Each row is a point on a tangle of strands that fork, close into loops and nearly touch. The rows are in no order.
In the rows, 128 means zero.
Points whose rows are less than 73.2 apart are linked; no others are. Some points are linked to none.
z426: [126 146 133 148 133 129 139 137 146 114 150 127 105 117 114 141 135 157
 102 144  99 146  95 125]
z729: [137 119 165 122  96 158  79 102  76 115  89 122 133 121 122 214 152  63
 169 116  94 127 131 144]
z813: [131 137 169 121  84 145  97 141  86 142 120 103 141 101 148 156 147 137
 136 113 121 172 114 125]
z475: [131  93 176 128 132 133  83 146  63 145 111 115 106  81  85 101 141 166
 170 132 129 168 124 101]
z588: [166 133 104 125 102 146 162 116 148 134 134 137 116 107 134 102 114 109
 128 155 147 153 139 111]
z492: [141 113  98 142 142 133 154 109 138 120 118 128 122 145 138 134 115 122
 115 130 131 122 138 134]
z373: [145  76  84 135 142 126 154 117 153 141 111 166 141 174 163 112  87 131
 141  83 157 111 165 130]
z873: [134  88 164 109 125 125  98 134  70 167 104 127 150 112 136  87 125 141
 167 118 173 167 162 114]
z924: [181  81 100 126 127 130 152 119 123 128 121 147  94 113 104  82  92 125
 161 159 167 143 159  99]
z546: [172  98 151 100  81 149 108 108  92 144  89 137 127 103 108 130 112  75
 192 139 158 154 162 103]
z787: [119  79 160 126 152 129  79 147  69 145 120 130 101  96  95  92 142 175
 171 121 135 155 128 107]
z42: [ 99 164 110 130 168 116 152  90 144 118 129 100 147 154 157 134 141  91
  89 139 108 104 138 150]
z363: [106 127 159 121 154 115 120 129  86 160  97 118 160 134 139  86 136 135
 124 142 166 165 155 126]
z819: [115 159 149 129  79 135 113 185 150 132 164 150 155 113 163 137 145 160
 109  92 130 159  99 150]
z752: [ 74 188 158 134 130 126 112 125 107 115 161 107 134 116 155 158 159 129
  91 134  88 138 105 157]
z358: [138 109 104 138 181  85 145 142 162  97 146 118  85 158  45 114 114 160
 104 167 105  99 101  99]
z115: [117 170 149 138  75 141 121 176 156 127 179 159 138 107 133 120 144 157
 110 107 125 155  95 155]
z554: [179 122  94 138 126 143 156 100 115 104 119 111  92 108  98 137 121  83
 152 181 131 124 142 119]
z947: [159  91 128 149  99 155 104 124 100 103 119 127  75  91  89 188 119 131
 177 115  91 131 108 116]
z404: [121 156 142 110 112 120 141 177 177 159 131 161 176 136 154  87 124 152
 118 110 179 142 136 141]
z397: [169  97  87 149 104 156 155 113 137 105 129 137 101 127 152 174 100 122
 126 103 115 120 126 137]
z538: [130 169  89 143 113 150 165 104 184 106 178 132 135 134 150 125 146  98
  98 131 101 111 125 164]
z368: [136 104  72 139 163 123 159  82 130 119 102 115 128 154 135 122 117  79
 136 133 145 103 164 143]
z921: [115 178 124 127 150 123 150 121 168 127 162 125 140 134 106  81 158 120
  96 181 134 122 125 140]
z137: [118 174 139 146  63 171 115 108 118 103 159 103 117 101 156 215 148 102
 133 118  71 131 100 153]
z745: [137 170 142 108  45 167 113 109 117 140 128 109 137 101 154 153 142  78
 154 122 128 156 130 134]
z2: [116 122 135 132 180  88 134 152 162 119 126 130 122 162  74 114 118 173
  93 146 116  76 103 104]
z567: [100 145 154 145 150 118 109 136 100 105 135 104  92  96 102 158 136 158
 107 134  67 146  90 125]
z14: [118 188 136 123 133 140 136  76  97 133 121  84 146  95 125 128 160  47
 142 187 133 140 150 134]
z754: [ 73  90 151 114 175 112  66 150  68 148 107 130 137 147 151 118 145 172
 140  79 124 121 140 136]
z171: [156  99 149 136  82 139 119 159 123 131 137 133 109  90 122 139 110 172
 144  99 112 180 101 101]
z369: [169 109 110 133 120 147 136 107  99 113 106 122 102 110 106 143 118  90
 158 162 137 125 145 123]
z553: [142 150  78 127 155 117 171 102 172  64 193  84  88 140 104 158 136  96
  93 177  69  97 103 131]
z590: [128 179 129 156  95 151 145 133 162 104 196 144 117 110 109 111 150 126
 104 147 107 136  98 153]
z968: [142 160 113 129  57 160 149 142 165 130 173 159 127 107 153 111 123 107
 116 107 127 145 118 139]
z560: [ 70 112 131 121 182 111  86 119  81 118 106 125 121 156 136 137 126 145
 110 102 103  96 132 145]
z372: [ 85 191 128 113 158 105 147 133 199 126 169 109 172 159 108 126 148 125
  73 138 110  34 108 145]
z235: [141 176 130 152  48 165 141 141 154 104 200 151 112 100 111 107 130 114
 111 128 102 142  98 150]
z659: [171 134  90 141 132 140 164 105 140  92 144 105  85 113 106 143 124 105
 126 179 114 124 120 120]
z300: [119 139 151 110 115 119 131 169 142 167 120 148 181 136 173  94 127 149
 119 106 172 170 142 130]
z262: [105 104 158 123 174  99 121 152 115 159  98 146 159 158 118  73 122 170
 130 134 164 129 149 116]
z79: [ 82 133 135 126 176 105 112 127 116 115 113 122 133 166 138 145 121 147
  85 112  97  92 120 144]
z427: [132 153 100 126 164 111 152 101 135  71 165  80  80 123  94 154 129 109
  95 181  78 107 106 127]
z530: [ 84 154 126 130 167 107 146 123 160 139 108 123 180 181 167 141 132 123
  88 110 123  86 130 148]
z765: [142 139 145 108  19 141 116 164 141 148 155 137 128 105 179 131 125 126
 135  87 131 170 112 119]
z812: [138  67 139 133 136 130  98 140  91 140 127 148 102 104 104 101 120 174
 173 116 140 151 135 110]
z892: [127 141 160 125 116 152  96  94  72 115  94 103 140 114 134 210 150  56
 151 135  98 119 138 150]
z633: [ 90 114 144 122 182  86 114 152 130 139 107 143 151 181 108 116 116 173
 102 113 126  47 115 117]
z401: [119 114 113 130 179  94 152 129 161 151 102 141 164 195 117  99 116 137
 108 128 147  60 139 115]
z214: [110 157 112 138 105 141 142 135 156 135 139 136 165 149 202 162 137 118
 101  85 117 134 124 166]
z648: [ 92 159 116 125 172 106 139 111 161 103 129 113 151 181 150 167 120 118
  65 117  79  61 118 145]
z54: [151 125 162 107  43 135 111 168 128 149 147 137 126  94 160 125 121 151
 140  97 133 182 111  99]
z282: [150  75 136 134 140 122 125 147 123 136 127 162 111 122 109  87 103 178
 147 127 153 152 140 104]
z793: [163  74  71 137 153 128 156 110 148 114 127 152  97 158 114 107  99 136
 140 135 147 102 151 121]
z872: [142 142 160 128  86 146 118 144 109 137 138 121 110  80 105 118 134 155
 141 154 125 188 108  97]
z833: [133 101 126 142 168 100 145 155 174 122 122 151 124 169  85 116 109 183
 112 133 132  79 113 109]
z690: [ 92 122 130 116 189  95 119 105  94 146  90 119 139 163 113  75 126 122
 119 156 153 109 160 125]
z410: [156  72  85 151 135 140 123 120 117 100 134 147  69 114 103 162 114 143
 162 115 116 108 125 126]
z997: [143 144 177 107  59 156  84 126  94 132 110  96 136  96 136 174 144 111
 160 118 118 165 118 124]
z617: [181 103 117 127  93 150 141 117 114 122 113 133 102  97 109 132 100 103
 161 149 146 146 148 104]
z148: [159  87  98 135 136 142 121 107  94 108 115 141  84 109  94 149 127 101
 175 152 138 111 144 126]
z494: [138 117  98 129 161 108 173 130 194 150 104 148 175 182 130  95 109 130
 115 121 162  85 147 116]
z901: [136 138 100 122 172 105 135 101 102  64 149  77  72 112  74 160 122  99
 116 183  78 105 111 127]
z952: [ 90 107 142 118 184  96 110 119  94 160  89 136 153 169 126  74 126 142
 132 129 165 122 164 124]
z711: [110 122 121 130 141 113 150 138 149 161  97 141 191 169 185 113 112 123
 120  84 166 141 157 139]
z985: [140  74 146 127  95 122  88 160  90 143 119 130 156 132 189 152 125 157
 147  46 132 153 135 140]
z112: [126 163 132 128 149 116 147 137 165 125 150 132 126 131  99  86 144 143
 102 180 139 135 115 121]
z423: [107 109 121 131 161 107 148 134 146 159  91 147 186 189 165 102 111 136
 123  89 166 112 153 135]
z226: [107 151 141 113 116 124 132 128 112 171 108 120 190 125 179  97 138 101
 130 104 177 177 147 130]
z618: [ 88 131 139 129 166 112 124 121 101 147  97 120 159 164 158 126 131 127
 106 111 136 125 145 145]
z733: [111  84 137 115 161 127  85 116  66 149 104 133 115 112 118 104 141 141
 170 131 155 127 154 125]
z186: [143 105 170 107 101 128 103 136  75 162 105 117 151 102 143 101 129 137
 155 119 164 182 146 112]
z437: [130  73 148 111 140 128  88 125  69 164 110 141 130 110 128  86 129 145
 185 122 175 152 167 117]
z157: [119 176 142 132 131 124 146 165 210 124 175 139 137 132  78 100 142 170
 100 146 143  85  93 149]
z303: [125 110 124 122 127 134 129  88  87 152  76 116 176 121 162 135 125  51
 170  94 178 141 165 137]
z788: [116 161 117 133 101 137 140 155 171 135 148 153 166 139 185 136 134 133
 102  88 137 132 117 161]
z351: [151 113  89 139 134 144 159  92 129 120 110 118 121 133 150 150 116  90
 128 125 133 116 147 143]
z324: [124 157 136 116  96 129 149 187 199 147 151 171 166 129 153  93 119 153
 115  97 172 127 127 151]
z949: [146 104  87 157 147 127 163 129 186  94 139 145 109 174 140 170 107 148
  91 103  93  86 110 141]
z992: [136  94  66 138 172 116 149 101 141  98 130 127  95 175 117 139 114 119
 115 127 116  77 139 137]
z490: [168  82  89 147 142 124 158 129 156 104 139 152  92 145 103 119  96 158
 131 136 131 119 128 112]
z638: [120 116 167 127 113 130  99 152  80 145 115 112 152 117 159 140 147 153
 128  97 129 170 122 133]
z840: [116 177 126 130 144 130 146 100 132 130 151 106 131 114 121  90 155 101
 106 185 131 141 136 131]
z341: [133 102 136 142 103 142 116 142 104 124 124 123 126 119 160 173 126 151
 125  85 109 149 113 141]
z870: [156  73  81 136 142 128 151 113 141 132 120 162 111 151 134 107  94 135
 147 113 158 117 162 122]
z509: [110 168 117 144  93 151 135 132 144 123 164 128 149 131 192 175 147 119
  99  90  98 135 109 171]
z106: [101 182 143 147 129 127 121 109 109  82 167  86  87  85 111 189 148 122
 105 152  51 125  89 133]
z495: [ 77 143 135 129 167 105 133 125 127 149  90 121 183 177 173 132 131 123
  98  96 133 111 140 150]
z817: [133 162 121 150 118 139 147 133 164 107 175 137 108 112 117 130 143 147
 102 154 105 139  96 134]
z149: [149  75  97 149 145 127 118 128 111 105 137 146  65 105  79 128 120 160
 169 133 122 127 125 111]
z386: [111 128 151 151 146 119 119 154 123 118 128 126 107 115 113 144 131 176
 108 123  93 147  95 126]
z304: [ 95 137 127 133 175 101 127 126 144 102 127 121 131 171 134 160 118 145
  76 113  84  77 110 137]
z336: [109 168 126 148  86 161 131 120 130 107 168 117 127 119 176 193 147 118
 106 105  81 130  98 160]
z142: [118 182 144 118  43 162 116 119 111 143 149 116 151 106 156 127 146  88
 137 114 132 161 127 144]
z398: [117 183 139 121 147 129 132  74  85 109 115  81 138  98 127 159 155  32
 138 186 110 116 149 139]
z197: [155 109  87 141 144 131 169 120 178 117 124 139 128 168 145 131 106 131
 107 118 130 106 136 130]
z179: [ 93 181 177 145 115 121 107 164 129 128 174 128 124  87  97 117 166 173
 108 145 103 169  79 135]
z121: [ 94 119 171 120 162 100 112 165 112 161  96 137 176 159 137  88 131 175
 118 122 159 139 146 128]
z782: [163 119 100 128  82 153 160 118 147 137 126 136 127 115 170 141 101 104
 129 106 138 143 144 125]
z684: [121  95 155 142 127 135  93 144  77 123 121 115 103 102 117 157 138 159
 145  96  99 145 109 127]
z328: [162  78 120 127 135 126 130 129 109 147 117 155 107 121 108  71  97 147
 164 148 173 151 162  99]
z474: [156 147  69 138 120 151 178 107 208 105 171 130 127 140 141 127 136 100
  98 139 107 109 123 149]
z703: [131 166 145 145  72 166 115 106 119  91 145  96 101  94 130 224 146 106
 139 130  65 131  97 137]
z70: [140 101  92 135 145 125 163 109 154 141 101 145 154 159 165 107 100 112
 127 100 162 127 160 131]
z390: [ 74 107 142 122 186  90  91 154 116 133 107 149 136 170 111 114 118 184
 114 100 113  64 113 117]
z759: [162 113 149  91  61 138 121 106 111 154  80 124 148 109 154 134 110  48
 185  98 167 157 163 108]
z13: [167 139 136 116  87 163 122  97 105 124  92 117 129 104 108 158 128  49
 172 162 135 146 155 116]
z181: [156  81  98 155 155 112 132 135 133 105 138 142  63 120  64 112 113 173
 148 144 113 131 116 102]
z301: [ 96 154 122 124 178  99 156 117 169 155 101 120 187 176 134  93 135 110
  98 140 148  90 137 125]
z658: [120 164 136 117  62 146 120 132 120 150 143 125 158 115 178 124 141 106
 127 103 140 168 125 139]
z858: [159 119 164 112  59 158  97 122  98 128 101 111 129 103 134 179 130 106
 166 106 119 157 121 122]
z480: [100  89 145 126 186 101  94 147 102 141 116 150 112 141  89  77 125 191
 146 134 138 125 135 107]
z818: [ 70 121 112 107 201  94  99  94  88 143  92 126 138 173 129  95 124 119
 120 125 138  81 157 130]
z781: [160 130  95 120  47 162 167 121 169 134 140 142 112 108 182 144 103  82
 136  99 126 138 132 120]
z396: [109  89 104 122 185 105 106 116 103 118 121 137  82 140  86  97 129 156
 143 152 132 100 136 113]
z979: [ 70 105 142 119 191  97  74 147 100 128 115 144 119 151 110 107 128 190
 123 101 103  91 119 120]
z332: [139 127 136 148  94 154 124 127 111 114 130 114 107 105 139 186 128 135
 128 115  94 146 102 130]
z744: [156 106 162 105  57 130 102 153 104 153 123 121 143 107 175 132 120 137
 147  86 144 178 129 112]
z636: [149 177 127 113  41 179 125  94 142 120 138 115 122  97 133 153 134  57
 161 144 117 141 136 134]
z260: [173 129 121 116  80 157 149 115 128 136 122 127 107  89 122 118 106  98
 154 158 150 158 139  98]
z520: [163 102 132 144 125 128 138 146 121 125 133 137  91  97  81  99 112 167
 142 158 135 169 117  92]
z709: [151 160 109 139  48 166 151 133 163 114 182 152 104  99 138 124 119 110
 116 123 110 143 106 135]
z986: [127  79 145 104 133 136  68 110  62 157  97 137 139 108 141 138 153 107
 196  99 162 129 158 130]
z677: [ 97 125 141 127 159 114 120 116  86 151  94 113 150 142 149 114 135 123
 120 125 149 140 156 140]
z655: [ 72 187 150 118 151 105 135 145 159 166 113 129 202 157 145  89 151 129
 104 129 161 107 131 150]
z972: [106 160 147 144 150 115 117 121 101  92 147  91  87  84  92 167 137 143
 106 155  58 143  88 121]
z946: [ 94 163 157 125 153 102 135 170 180 135 131 125 153 149 115 137 134 182
  91 130 127  76  93 135]
z173: [143 109 180 124 109 141  87 135  65 139 105 104 111  76  79 114 142 144
 172 155 132 174 126  97]
z103: [164 101 156 100  71 138  98 114  90 148  89 126 147 115 151 156 118  79
 177  87 151 150 152 124]
z501: [165  94 128 129  91 150 132 128 112 128 117 135 110 106 131 141 105 132
 151 116 137 149 134 115]
z931: [ 77 195 144 101 179  91 127 132 166 121 156 105 168 156 103 130 132 136
  62 149 102  45 103 124]
z67: [106 156 153 117 140 121 128 137 117 163 117 127 165 129 143  84 145 136
 116 146 164 167 138 129]
z43: [158  79  69 158 144 131 159 116 167  93 136 152  90 166 134 160  98 148
 115 102 112  88 126 139]
z820: [152 117  81 131 154 124 179 118 193 128 117 142 147 175 137 109 110 122
 108 127 141  99 144 128]
z161: [174  95 101 129  78 158 149 113 133 124 117 139 113 117 163 171  93  99
 145  94 130 129 139 127]
z911: [156 132 116 108  25 152 152 139 166 150 149 144 110 105 181 130 110  89
 139  90 135 153 131 117]
z222: [ 93 176 154 128 135 113 136 169 183 139 145 138 163 142 123 117 146 172
  99 128 144  98 103 151]
z573: [106 173 146 124 143 136 122  74  76 112  99  89 152 109 143 193 152  19
 142 153 101 114 151 150]
z350: [151  99 152 124  88 160  85 118  81 121  97 125 121 109 123 188 140  92
 178 109 113 129 133 131]
z723: [ 98 177 139 134 161 104 133 144 182 104 169 121 122 141  95 141 139 154
  77 150  93  91  86 135]
z21: [137 158  93 145 141 123 163 120 187  76 197 106  84 126  94 148 142 127
  91 168  75 110  89 132]
z366: [172 131  66 135 115 144 186 120 220 111 159 151 122 146 146 124 114 115
  96 132 121 109 122 137]
z926: [120 167 142 153 108 144 122 105 112  79 153  90  86  84 118 216 144 111
 126 145  49 125  92 132]
z244: [160 105 150 137  83 156 100 133 102 115 115 118  89  82  88 174 122 139
 173 117  97 155 108 108]
z821: [ 88 170 154 128 160  98 129 161 178 117 143 121 138 146 109 148 133 174
  79 129  99  78  85 135]
z700: [161 179 125 119  45 181 133  99 147 102 146 115  96  88 105 146 132  62
 165 177 110 142 134 124]
z305: [137  97 103 137 161 120 136 105 108 114 115 125  99 139 114 122 119 124
 136 146 137 112 148 131]
z663: [105 178 151 120  78 137 116 145 117 157 160 137 169 113 159  92 154 113
 120 119 154 173 128 149]
z45: [132  72 132 123 114 129  99 139  91 150 117 141 142 140 177 141 121 152
 155  61 146 138 148 141]
z425: [168 108  97 133 149 123 158 115 125 120 119 123  99 123  90  86 114 119
 140 185 155 140 149 109]
z88: [120 123  94 112 189  98 110 102  88  67 140  98  68 119  68 145 116 107
 126 167  91  91 116 131]
z577: [136  80  90 108 172 126  98 100  92 132 109 157  93 106 112 134 148 100
 206 160 166 105 164 113]
z672: [120 120 111 152 146 125 148 136 169 105 132 139 126 166 157 176 116 157
  87  97  95  97 107 148]
z333: [121 154 113 119 173 106 155 121 182 122 144 110 141 168 106 108 138 122
  83 169 121  86 122 122]
z706: [134 153 115 126 161 112 159 145 203 116 157 120 124 154  80 110 138 146
  89 175 122  89 106 118]
z898: [131  90 112 120 133 128 130 100  97 161  88 132 163 135 167 110 107  82
 167  84 188 146 176 132]
z641: [ 64  99 153 114 183 109  63 151  77 135 111 136 120 138 127 112 138 182
 134  92 113 114 124 124]
z993: [142  94 107 133 173  99 156 143 176 138 120 148 141 186  94  98 109 159
 116 142 149  63 132 103]
z276: [129 164 127 126 148 114 156 160 215 123 168 132 125 139  69 102 138 168
  97 165 143  85  93 121]
z973: [157  87  99 154 118 143 121 118 108  90 133 134  65 101  93 182 116 131
 159 123  96 112 112 126]
z432: [ 93 142 138 114 187  82 122 142 140 129 118 121 162 178 100 129 110 151
  73 128 113  34 104 110]
z507: [148 134 142 121 109 147 123 100  86 143  95 112 138 101 124 135 130  80
 157 153 151 152 151 122]
z724: [166 158  95 132  60 168 157 113 164 110 171 132  94  95 128 125 120  96
 131 152 113 139 118 122]
z871: [160  87 164 107  63 124  85 157  86 151 113 116 151 114 182 141 122 144
 159  62 137 164 133 119]
z599: [165  97 167 108  85 148  96 123  78 142  95 126 124  95 106 131 124 108
 183 134 148 160 147 104]
z134: [150 134 128 129 137 125 153 142 162 126 137 148 121 125 103  86 124 158
 112 166 149 151 124 105]
z345: [147 144  93 144 140 136 164 102 152  97 155 105 100 126 124 143 135 105
 107 171 105 119 118 134]
z570: [ 94 163 169 120 131 124 112 151 108 158 124 120 169 123 152 106 155 146
 110 137 149 175 130 137]
z400: [107  92 137 112 157 131  82 108  57 147  98 129 126 115 135 131 149 114
 168 116 153 118 158 141]
z442: [140  96 137 135 147 122 139 155 142 135 119 155 130 142 122 101 106 175
 128 126 148 141 137 117]
z484: [122  78 108 121 144 128 116 108  92 160 100 147 148 144 164 113 113 119
 166  86 176 130 172 138]
z143: [101  92 161 126 173 111  84 147  81 142 115 130 110 117  91  83 139 184
 153 131 132 150 130 109]
z897: [ 91 166 115 128 167 111 153 109 168 124 129 113 166 175 157 141 137 105
  79 124 103  82 126 149]
z866: [116 174 127 128 145 132 144  87 108 134 125  90 139 105 129 107 154  74
 124 186 135 142 146 135]
z449: [144 128 171 125  94 147 103 135  88 135 115 105 112  80  95 133 135 143
 157 150 122 181 116 102]
z725: [111 126 172 116 138 105 113 184 128 162 111 142 186 141 157 100 133 174
 120 108 167 161 136 133]
z496: [ 75 109 111 115 188 102  99 106  92 131  96 132 127 174 136 117 123 135
 118 113 125  82 149 138]
z814: [ 92 167 173 145 131 121 104 150 104 126 153 107 113  85 101 140 153 168
 110 144  77 169  82 126]
z671: [118 102  71 133 181 109 148  85 131 125 103 123 131 184 136 111 117  96
 128 118 146  80 161 133]
z907: [158  74 100 120 137 142 101 113  95 123 115 156  84  99  95 134 130 116
 199 152 153 118 154 113]
z944: [126 130 110 131 172 105 147 116 144 116 126 115 116 162 106 107 124 129
  99 164 124 107 127 118]
z117: [146 117 130 109  97 141 135  92 107 153  78 120 169 108 157 127 115  34
 177 106 179 154 166 118]
z643: [147 130 145 146  75 157 116 133 115 116 131 112  98  88 115 181 125 142
 144 122  88 162  95 116]
z20: [109 128 127 121 188  90 125 129 132 111 123 115 121 165  85 108 117 150
  87 155 110  86 115 109]
z743: [179 126  94 145 120 139 164 123 156 100 149 127  83 109  99 124 114 130
 124 171 118 142 113 107]
z977: [126  80 129 121 138 127 107 123  87 153 111 139 141 136 155 122 120 135
 159  89 157 139 157 136]
z751: [132 139 130 123  91 140 134 139 126 148 131 133 153 122 181 135 125 123
 120 100 144 163 133 136]
z24: [154 116 128 140 148 116 151 141 151 118 135 140  99 123  85  96 118 166
 120 170 136 153 117  99]
z107: [174 132  87 138 117 143 173 123 173 109 151 141 100 118 116 108 116 125
 116 167 133 143 122 113]
z446: [ 95 184 129 124 147 120 152 131 201 122 169 123 162 159 116 113 155 125
  83 139 118  61 114 157]
z565: [102  98  96 114 190 106  83 115  89 105 125 129  63 108  84 127 134 152
 156 143 112  99 124 114]
z660: [115 156 134 127 142 126 143 124 138 147 124 130 153 138 149 104 139 126
 107 144 147 149 136 134]
z978: [106 178 129 126 141 121 149 144 199 136 151 135 166 157 122 108 145 142
  94 136 134  83 117 156]
z988: [133 154 132 114  71 135 148 177 181 149 161 175 148 114 163  85 120 121
 114  95 161 145 125 145]
z705: [ 70 172 163 115 156  98 120 153 127 166 105 120 198 157 162 106 151 137
 100 119 154 136 137 147]
z318: [ 83 177 131 120 162 104 154 132 177 166 107 127 208 170 145  87 142 117
 106 127 165  92 135 136]
z391: [110  87 145 142 131 136  91 145  80 122 121 123 111 119 144 173 136 162
 136  71  93 136 106 141]
z662: [161 122 148 138 100 136 130 152 126 133 140 135  93  76  80 101 122 168
 144 157 125 187 107  82]
z380: [165 107 136 126  74 148 136 142 127 131 131 138 109  98 141 137 104 141
 141 116 132 165 120 102]
z583: [136 160 120 128  59 148 162 158 182 130 175 172 142 114 152  82 120 100
 108  95 139 134 123 163]
z413: [145 141 132 106   4 151 126 150 154 142 155 138 120 107 186 139 119  97
 137  79 124 155 120 127]
z122: [133 104 158 145 109 135 105 153  94 131 129 117 106  91 108 147 131 174
 141 103  98 170 100 111]
z623: [118 164 112 132 161 107 149 128 189  85 188 111 100 139  87 146 140 140
  80 169  78  96  86 124]
z770: [106 117  98 111 192 105  83 107  76  80 127 115  63  98  73 151 129 117
 146 151  93  88 116 128]
z668: [161 173 109 133  44 176 144 105 156 104 171 123  91  88 110 130 131  81
 149 166 106 137 119 121]
z130: [140 128 132 129 139 125 153 155 170 135 129 154 136 142 122 100 116 166
 110 141 150 137 122 120]
z987: [104 160 122 133 158 123 148 104 138 131 123 110 147 147 148 118 141 107
 102 146 127 125 138 144]
z694: [100 105 172 127 141 113  86 171  82 144 112 118 157 137 157 129 145 176
 118  85 124 157 127 143]
z355: [182 110 137 110  85 154 114 104 105 124  90 139 117 106  89 142 119  50
 190 165 147 145 162 103]
z420: [ 94 175 170 115 101 124 100 157 102 166 140 125 186 114 160  90 165 131
 118 120 161 183 131 145]
z678: [182 118  77 132 125 136 183 129 205 111 153 148 105 136 124 108 109 133
 110 149 132 123 123 114]
z852: [106 116  98 132 181 104 149 104 142 134 103 130 153 193 137 115 117 114
 104 121 131  74 147 130]
z531: [120 168 159 138  94 140 119 164 140 131 171 146 127  94 110 112 149 164
 114 136 124 173  90 130]
z848: [129  89  87 122 170 118 113  94  96 126 111 137  94 133 111 112 130 110
 170 153 160 102 166 127]
z118: [154  80 150 102 100 139  77 115  70 154  97 136 142 113 143 141 136  99
 195  89 159 137 158 125]
z634: [ 95  89 155 125 154 112  91 161  93 149 108 138 156 157 156 118 136 178
 134  79 136 136 141 143]
z72: [160 104 116 136 161 111 149 127 127 112 130 124  86 129  68  81 121 147
 133 189 142 140 129  99]
z945: [ 86 153 156 119 140 106 115 143 108 171 103 116 200 149 183 110 149 124
 116  98 166 169 145 146]
z740: [163  82  74 153 127 146 153 107 141  96 128 144  91 140 142 164 101 127
 130 106 117 100 136 141]
z584: [117 110 117 153 138 129 135 137 135 108 125 137 126 157 170 181 117 155
  98  82  95 113 111 155]
z280: [141 113 136 122 129 136 124 109  82 150  98 119 135 114 130 118 126 104
 149 138 162 153 160 126]
z758: [128 143 148 124 127 144 107  90  70 115  89 107 140 112 117 192 148  38
 153 154 108 116 149 141]
z954: [125 165 100 143 141 133 158 100 168  98 171 108 115 136 139 147 147 108
  91 154  93 106 115 147]
z409: [141  96 108 152 170  92 137 146 148 101 143 136  73 134  53 117 112 177
 126 144  99 120  97 105]
z465: [160 109 185  95  74 141  91 133  79 155  96 112 137  96 123 119 128 118
 178 122 153 177 144 101]
z878: [119  94 129 131 176 101 122 132 121 128 116 138 107 155  89  82 122 165
 127 153 141 115 136 112]
z876: [106 164 138 130 106 134 131 176 176 136 153 153 163 137 164 139 139 161
 102  92 140 129 111 166]
z166: [ 84 171 146 103 187  83 120 134 149 123 128 106 168 165 103 128 117 140
  63 144 104  49 104 113]
z17: [115 180 135 153  91 156 129 115 130 102 182 111 106  95 127 164 154 121
 114 146  76 133  95 142]
z170: [126 121 113 125 127 126 152 125 142 155 106 139 169 149 182 111 110 114
 122  93 162 150 154 136]
z989: [131 119 130 122 113 129 135 126 112 162 108 128 167 131 179 119 119 113
 132  97 161 163 152 132]

A piece is two or more points that can be reached from each other along the links. Count, over all rows, the pieces, the separate loops (a circle has one, a figure eight two, a Y none), the forks (points with three links) and the tips (points with one).
pieces: 4
loops: 9
forks: 17
tips: 7

How many points has the smallest loop of links through each point below? Write - if it is on no loop.
z662: 13
z554: 8
z345: 9
z703: 16
z130: 9
z426: -
z507: -
z530: 10

Name the points in between on the shortest way along the links from the first point to the second, in order.
z425 / z350: z72 > z24 > z134 > z112 > z921 > z840 > z866 > z14 > z398 > z573 > z758 > z892 > z729
z45 / z103: z977 > z484 > z898 > z303 > z117 > z759
z911 / z740: z781 > z782 > z161 > z397
z304 / z945: z648 > z897 > z42 > z987 > z660 > z67 > z570 > z420 > z663 > z658 > z751 > z989 > z226
z173 / z840: z449 > z872 > z662 > z520 > z24 > z134 > z112 > z921
